The views of a scene show one set of named points, each view turned or mirrored, shifted and resized as a whole, with a little noise and some points left out.

Scene 1
View 1
Q_438: [.02 .10 -.21 -.10 -.08 .09 -.13 .11]
Q_375: [.11 .04 -.11 -.14 -.12 .08 -.22 .09]
Q_442: [-.01 .08 -.24 -.06 -.08 .06 -.15 .12]
Q_941: [-.21 -.09 -.08 -.07 .26 .18 .04 .28]
Q_437: [-.05 .01 -.23 -.07 .07 .10 -.02 .20]
Q_549: [.00 -.11 -.03 -.15 .21 .18 .04 .20]
Q_957: [-.05 -.08 -.37 .00 .07 .02 -.06 .29]
Q_472: [.05 -.10 -.23 -.07 .03 .06 -.12 .23]
Q_801: [-.08 .15 -.22 -.07 .01 .14 -.01 .11]
Q_922: [-.04 .05 .10 -.21 .15 .24 .03 .11]
Q_486: [.10 .20 -.22 -.12 -.09 .11 .01 .02]
Q_900: [-.06 -.17 -.14 -.07 -.04 .04 -.36 .29]
Q_468: [-.14 .19 -.14 -.09 -.03 .18 -.07 .08]
View 2
Q_472: [.18 -.03 .10 .19 .01 -.03 -.11 .05]
Q_941: [.15 -.22 -.06 -.13 .22 -.12 -.14 .25]
Q_900: [.15 .02 .06 .38 .06 -.16 -.37 .10]
Q_957: [.24 -.09 .16 .07 .07 .06 -.20 -.06]
Q_437: [.16 -.05 .05 -.02 .05 -.07 -.09 .01]
Q_486: [.09 .16 .02 -.01 -.14 -.19 .12 -.12]
Q_922: [.03 -.05 -.14 -.04 .05 -.32 .11 .29]
Q_442: [.13 .12 .05 .09 -.05 -.18 -.12 -.12]
Q_468: [.06 .10 -.06 -.09 .00 -.34 -.10 -.07]
Q_801: [.12 .03 .00 -.09 .01 -.18 -.07 -.07]
View 3
Q_442: [-.06 .10 .01 .07 -.07 -.05 .00 .00]
Q_472: [.00 .16 -.13 .15 -.02 -.04 .08 -.03]
Q_486: [.02 .02 .11 -.02 -.07 .03 .04 -.01]
Q_438: [-.07 .06 -.01 .05 -.05 -.03 .00 .00]
Q_941: [-.08 .05 -.31 .10 -.20 .11 .23 -.02]
Q_900: [-.16 .14 -.25 .21 .06 -.10 -.05 .00]
Q_957: [-.05 .20 -.13 .15 -.10 -.08 .07 -.03]
Q_922: [-.02 -.12 -.19 .02 -.05 .19 .16 .00]
Q_437: [-.04 .16 -.08 .07 -.21 -.01 .15 -.04]
Q_375: [-.04 .02 -.02 .08 .09 -.03 -.06 .01]
Q_801: [-.07 .05 -.02 .02 -.18 .02 .09 .00]
Q_468: [-.14 -.03 -.04 -.01 -.17 .03 .03 .02]
Q_549: [.03 .01 -.25 .10 -.04 .14 .22 -.04]
View 4
Q_437: [-.04 .05 -.04 .12 .08 .05 -.21 -.10]
Q_472: [.05 .11 -.07 .06 .12 .12 -.10 -.19]
Q_957: [-.05 .13 -.05 .05 .07 .16 -.19 -.13]
Q_941: [-.02 .08 -.06 .05 .04 -.04 -.50 -.07]
Q_468: [-.08 .00 .00 .24 .07 -.07 -.13 -.01]
Q_486: [.01 -.12 -.05 .24 .12 .03 -.04 -.08]
Q_375: [.07 .06 -.03 .20 .16 -.06 .00 -.15]
Q_438: [-.01 .03 -.03 .20 .12 .01 -.05 -.10]
Q_801: [-.07 -.01 -.02 .20 .07 .02 -.16 -.04]
Q_549: [.09 .00 -.07 .10 .12 -.07 -.36 -.14]
Q_900: [.02 .29 -.02 .08 .13 -.06 -.10 -.18]
Q_922: [.07 -.07 -.05 .20 .10 -.17 -.32 -.07]
View 5
Q_472: [-.02 .01 -.07 -.22 -.20 .07 .06 .02]
Q_486: [-.02 .14 .11 -.25 -.05 .04 -.10 .11]
Q_801: [-.05 .22 .10 -.10 -.11 .04 -.09 .09]
Q_549: [.03 -.03 -.08 -.10 -.34 .10 -.17 .01]
Q_941: [-.04 .05 -.09 .04 -.40 .07 -.08 .00]
Q_957: [-.02 .10 -.13 -.12 -.19 .08 .15 .02]
Q_438: [-.08 .09 .09 -.25 -.15 .01 .00 .06]
Q_437: [-.03 .10 -.05 -.11 -.21 .07 .02 .04]
Q_375: [-.09 -.02 .11 -.37 -.17 .00 -.01 .05]
Q_442: [-.08 .11 .09 -.24 -.14 .01 .05 .07]
Q_922: [.00 -.03 .00 -.11 -.34 .07 -.25 .03]
Q_900: [-.14 -.08 -.01 -.27 -.36 -.01 .19 -.03]
Q_468: [-.12 .17 .17 -.13 -.22 .00 -.07 .07]
View 6
Q_922: [-.07 -.07 -.09 .14 .01 -.03 -.09 -.02]
Q_486: [.06 .07 -.24 -.03 .08 -.15 -.08 -.01]
Q_442: [.07 .05 -.21 -.09 .04 -.09 .02 -.09]
Q_375: [.04 .12 -.09 -.09 .03 -.17 -.09 -.17]
Q_957: [.19 .04 -.14 -.01 -.01 -.02 .15 -.06]
Q_438: [.04 .04 -.19 -.07 .04 -.09 .00 -.09]
Q_900: [.06 .04 -.08 -.11 -.04 -.04 .09 -.22]
Q_437: [.10 .00 -.15 .01 .01 -.03 .07 -.03]
Q_549: [.04 -.04 -.04 .16 -.03 -.01 .00 -.02]
Q_801: [.05 -.01 -.24 -.02 .06 -.06 .02 -.01]
Q_472: [.12 .06 -.08 -.01 -.02 -.06 .08 -.11]
Q_941: [.04 -.10 -.11 .14 -.04 .07 .10 .00]

In a view up to two points have been moved. Name them for each view, in the order of its rows, or write -.
view 1 => -
view 2 => -
view 3 => Q_957, Q_437
view 4 => Q_472, Q_941
view 5 => Q_801, Q_922
view 6 => Q_375, Q_900
